Each scene shows the same named points in several views. A view is turned or mirrored, shifted and resized as a whole, has a little noise and may leave points out.
In the rows, zero is written as 128.

Scene 1
View 1
k_701: [154 135 135 115 125 127 100 130 104 127 120 123 129 150 127 141  99  98
 136 102 143 143  96 102 138]
k_393: [130 139 104  84  94 141 120  98 122 171 117 140 154 126 131 166 100 131
 146 155  99 132 157 128 104]
k_461: [141 134 133  86 121 142  94 145 106 139 120 115 127 132 140 120  81 100
 147 121  99 117 110 109 106]
k_798: [132 130 131 111 113 140 107 120 119 147 126 113 142 142 138 129  75 124
 135 149 118 124 118 141  96]
k_81: [135 128 136 101 104 139  93  97 118 144 130 137 129 151 125 140  73 134
 140 150 140 121 141 129  87]
k_834: [123 139 128 102 101 128 111 105 132 150 130 140 144 140 143 156  90 121
 141 155 111 128 154 138 101]
k_411: [141 122 125  99 111 153  95  99 105 156 121 119 139 147 113 129  61 144
 135 148 137 123 118 129  77]
k_606: [145 123 131 104 112 143 101 122 109 147 122 116 131 138 135 133  88 120
 141 139 121 121 121 122 110]
k_532: [136 136 123  98 112 141 101 107 111 150 121 127 143 148 119 138  71 128
 137 137 129 131 121 125  90]
k_995: [146 137 132 102 112 134  99 126 111 141 119 122 128 145 129 134  92 113
 147 122 127 125 113 114 119]
k_495: [148 111 140 136 118 141 103 109 111 137 128 107 135 154 134 131  79 130
 125 147 153 132 109 140 108]
k_550: [139 127 133 102 107 146  98 125 115 154 122 107 131 142 135 116  74 130
 145 148 117 108 117 135  94]
k_185: [144 138 124 106 102 130 115 130 120 153 119 119 135 135 143 146 113 112
 151 131 112 125 123 121 137]
k_212: [145 142 145 130 140 122  94 132 104 108 123 119 133 167 118 129  75  94
 124  91 163 152  74 113 124]
k_946: [126 122 136  89 132 137  98 126 114 127 134 139 140 123 158 148  78  85
 125 139  91 136 145 112  90]
k_865: [133 161 123 103 106 121 114 134 123 145 117 124 143 147 130 141  99 106
 150 116 114 132 110 122 131]
k_731: [157 113 137  91 119 144  81 105  98 134 127 142 115 140 127 149  88 115
 139 125 142 131 137  93 104]
k_318: [158 112 142 116 114 138  99 125 108 136 126 120 119 137 147 142 109 111
 140 133 134 126 123 110 133]
k_512: [154 125 148 123 121 126 103 146 113 124 127 112 118 142 155 134 112  94
 142 118 126 127 107 112 148]
k_329: [164 104 115 108 115 147 116 119  98 152 117 121 136 116 148 167 130 107
 134 133 111 144 131  98 146]
View 2
k_318: [117 135 164 127 107 107 171 187  92 158  79 155 127 170 132 122 109 134
 129 131 166 152 166 101 116]
k_212: [107 135 183 121  83 101 135 141 106 112  69  92 170  98 135 181 124 196
 154  97 130 166 166  78 132]
k_185: [112 126 175 125 131 118 136 199 104 148 117 172 111 159 129 130 113 110
 126 111 152 143 152 121 127]
k_461: [139  87 142 110 110 102 101 191  90 125  94 166 122 121 110 119 122 113
 136 111 157 166 169  78 120]
k_81: [ 88 137 117 123  99 116 125 164 135 131  87 141 145 138 138  81 125  94
  74 150 136 140 141 102 118]
k_865: [108 127 178 122 131 125 102 185 109 128 117 154 108 131 123 150 119 118
 128  99 136 149 151 121 139]
k_411: [ 88 100 109 111 106 108 124 182 144 120  93 153 174 130 134  83 136 107
  81 140 126 127 130  70 125]
k_731: [135 137 125 117  93 125 140 167 108 140  46 128 130 154 136  92 121 134
 106 143 157 130 165  76 134]
k_606: [110 113 144 120 111 103 135 187 113 135 100 160 141 144 130 106 121 112
 113 126 150 150 151  92 117]
k_393: [122 135 140 120 145 142 109 196 143 135 132 183 109 168 146  62 120  72
  85 118 147 101 131 130 144]
k_798: [ 96 109 143 122 110  94 124 178 126 122 124 163 156 124 136  97 124  99
 106 121 138 156 139 101 105]
k_329: [158 134 178 124 132 119 173 203 103 158 104 174 120 192 151  96 105 137
 146 102 181 107 160 104 137]
k_512: [120 129 189 129 102  94 159 178  77 148  91 149 122 146 126 153 106 144
 156 113 165 177 174 106 107]
k_995: [110 119 154 117 113 115 125 184 105 136  89 148 128 138 122 131 122 125
 121 122 141 151 157  94 129]
k_834: [107 148 145 130 120 119 113 165 134 131 127 161 116 145 149  76 116  75
  88 128 148 141 140 138 117]
k_701: [120 135 178 119 106 118 142 172  99 133  77 125 135 138 132 158 118 168
 145 105 147 145 167  89 138]
k_946: [171 126 142 124  99 103 100 150 107 114 108 154 116 125 148  56 113  97
 129 106 180 155 168 108 109]
k_550: [ 91  91 128 116 110  92 124 195 117 130 110 172 153 130 120 103 128  92
 102 136 139 162 142  84 106]
k_532: [101 118 129 114 113 118 109 175 138 119 100 146 150 129 133  95 130 111
  94 125 130 131 137  90 131]
View 3
k_495: [122 132 109 154 144 117 123 195 118 122 114 112 156 113 111 141 123 140
 113 120 119 124 148 133 125]
k_532: [137 146 126 132 115 140 134 161 108 139 132 129 167 114 106 142 107 134
 119 119 107 116 131 117 110]
k_512: [109 143 129 133 119  90  99 196 148 153 105 149 181 118 144 118 167 122
 105 130 120 101 151 128 154]
k_946: [135 141 141 135  77 144 103 158 127 176 112 149 181 161 114 125 129 153
 140 158 119 106 145 135 118]
k_865: [132 161 147 129  98 120 116 185 126 156 139 141 179 107 142 136 137 108
 105 125  97  85 135 101 137]
k_701: [117 141 114 121 117  97 103 185 123 154 122 150 186 106 147 105 136 120
  88 114 120 107 154 112 137]
k_411: [130 143 119 132 128 140 142 155 107 122 126 121 162 114  84 150  98 139
 122 112 107 124 125 130 103]
k_606: [125 150 129 129 118 123 124 167 131 141 115 136 167 118 105 139 131 130
 121 126 111 108 134 131 128]
k_731: [137 137 104 115 124 127 126 136 121 160 103 158 171 113 114 107 133 142
 113 121 126 133 144 125 115]
k_185: [136 166 141 124 108 120 117 176 146 158 120 137 158 108 123 137 145 108
 111 133 101  85 143 121 149]
k_995: [123 149 130 123 114 115 123 169 127 146 122 145 179 109 123 130 136 122
 110 119 109 107 134 118 130]
k_81: [144 138 119 139 130 147 148 152 110 141 119 133 161 108 105 144 126 143
 129 123 106 130 128 116 108]
k_834: [163 152 142 149 107 159 135 166 122 164 124 125 145 121 115 148 134 134
 137 149 100 104 139 112 126]
k_461: [106 151 143 114  93 112 113 159 135 144 118 157 202 133 111 135 135 129
 126 126 107  99 122 132 126]
View 4
k_701: [154 139 130 119 149 162  95 136  83  99 114 146 124 100 162 134  96 125
 152 156 115 151 140 138 163]
k_461: [129 161  99 121 141 170 125 116 132 115 110 165 109 101 166 109  83 143
 145 125 142 140 151 158 121]
k_212: [161 135 166 126 139 160  74 141  84  92  90 164 112 102 165 146  89 114
 107 142  96 150 131 145 180]
k_81: [123 156 115  89 134 129 135 121 142 139 135  96 143 105 135  94  95 129
 115 129 106 114 124 168 145]
k_185: [159 134  85 114 150 155 121 138 117 136 124 122 127 110 165 113  99 143
 186 157 126 140 129 155 127]
k_318: [142 145  96  97 154 166 102 113 101 131 139 122 127 110 166 120 103 132
 157 159 124 129 146 136 159]
k_798: [148 142  95 115 139 143 116 117 146 150 116 116 115 110 161 104  90 139
 122 118 107 126 124 173 133]
k_329: [160 140  59 105 163 156 111 109  83 119 158 103 122  84 158 118 105 161
 197 152 116 150 149 113 138]
k_946: [126 174  98  89 139 154 103 111 137 124 109 129 118  75 153 102  66 186
 142 117 124 111 133 118 104]
k_995: [141 146 111 115 144 154 123 131 117 118 121 137 126 105 158 115  95 128
 150 144 123 141 137 161 143]
k_731: [113 170 120  87 144 149 126 110 105 101 150 120 142  87 137 108  96 130
 131 143 121 128 153 133 159]
k_393: [148 146  70 104 142 112 160 136 143 136 145  77 145  84 132  83  93 165
 178 124 107 136 116 160  98]
k_550: [134 148  89 118 141 153 133 109 151 149 127 128 115 119 163  97  98 125
 123 118 123 129 137 187 138]
k_865: [162 132 115 128 142 146 121 159 118 119  98 139 127 106 161 116  92 141
 176 150 121 147 118 167 121]
k_495: [155 133 108 108 144 146  95 109 119 152 131 104 118 118 163 119 103 118
 102 129  89 127 126 164 173]
k_606: [140 147  94 110 145 152 122 113 127 134 131 124 121 107 158 107  95 134
 139 132 119 133 139 161 141]
k_834: [142 148  97  90 137 124 128 137 149 150 122  87 144  97 144  92  89 159
 156 137 108 111 108 158 112]
k_532: [139 149 112 115 136 129 136 124 135 123 127 112 129  94 141 100  91 132
 120 115 101 137 128 171 135]
View 5
k_532: [161 129 154 159 154 119 112 119 130 107 157 158 156 112 133 144 110 128
 173 127 100 146 126 158 151]
k_701: [153 164 160 120  96 100 104 131  96 125 173 120 160 117 175 134 154 112
 176 153 113 172 160  93 122]
k_393: [194 184 101 175 167  73  94 142 154  89 159 151 167 131 126 150 111 138
 162 115  85 162 101 214 176]
k_606: [168 156 144 143 145 102 113 131 134 116 142 142 167 116 146 135 117 142
 154 131 111 136 121 124 145]
k_329: [213 239 101 138 123  73  90 142 140 134 151 132 155 138 149 129 160 140
 145 168  97 174 120 118 139]
k_411: [156 115 158 167 174 135 126 102 138 116 144 179 142 111 119 143 104 141
 162 134  95 126 114 154 151]
k_550: [158 130 149 153 160 112 129 123 137 114 125 143 177 102 142 135 100 146
 146 117 114 107 107 130 151]
k_495: [157 142 158 139 157 120 106  86 113 121 115 154 120  93 160 160 117 155
 161 132 124 155 132 104 142]
k_212: [135 123 200 114  84 136  99 111  77 125 168 124 147  87 180 142 148  98
 199 148 129 179 177  78 110]
k_318: [167 188 139 121 135  80 110 134 121 128 147 137 155 130 165 132 132 152
 148 150 116 156 139  88 144]
k_731: [159 159 158 126 148  98 120 143 129 125 192 182 148 155 128 123 117 144
 161 165 100 162 153 107 150]
k_798: [171 135 154 149 160 116 102 116 135 105 121 150 160  96 142 151 100 146
 163 113 122 141 119 135 153]
k_995: [153 153 151 137 126  95 119 137 117 117 161 126 176 119 161 131 128 126
 162 135 108 142 134 122 141]
k_81: [149 128 154 148 180  97 115 122 131  99 156 175 143 127 135 151  88 156
 166 123 106 150 136 148 171]
k_834: [176 163 127 149 167  75  87 143 139  80 147 145 166 120 146 160  89 154
 169  99 116 167 123 173 179]
k_461: [173 145 162 136 120 110 117 165 140 118 155 126 215 116 137 106 116 119
 154 130 120 117 121 110 135]
k_865: [157 159 140 144 108  79 104 144 109  98 162  94 192 106 178 141 135 107
 175 113 108 154 132 153 143]
k_185: [173 189 118 142 127  69 105 140 122 111 145 104 181 120 172 139 134 134
 153 125 108 148 119 140 149]
k_512: [162 188 150 106 104  78 101 146 107 124 140 101 178 111 188 130 141 139
 151 138 135 154 146  66 131]

In a view up to two points have been moved. Name them for each view, in the order of its rows, or write -.
view 1: -
view 2: k_318, k_212
view 3: k_81
view 4: -
view 5: k_798
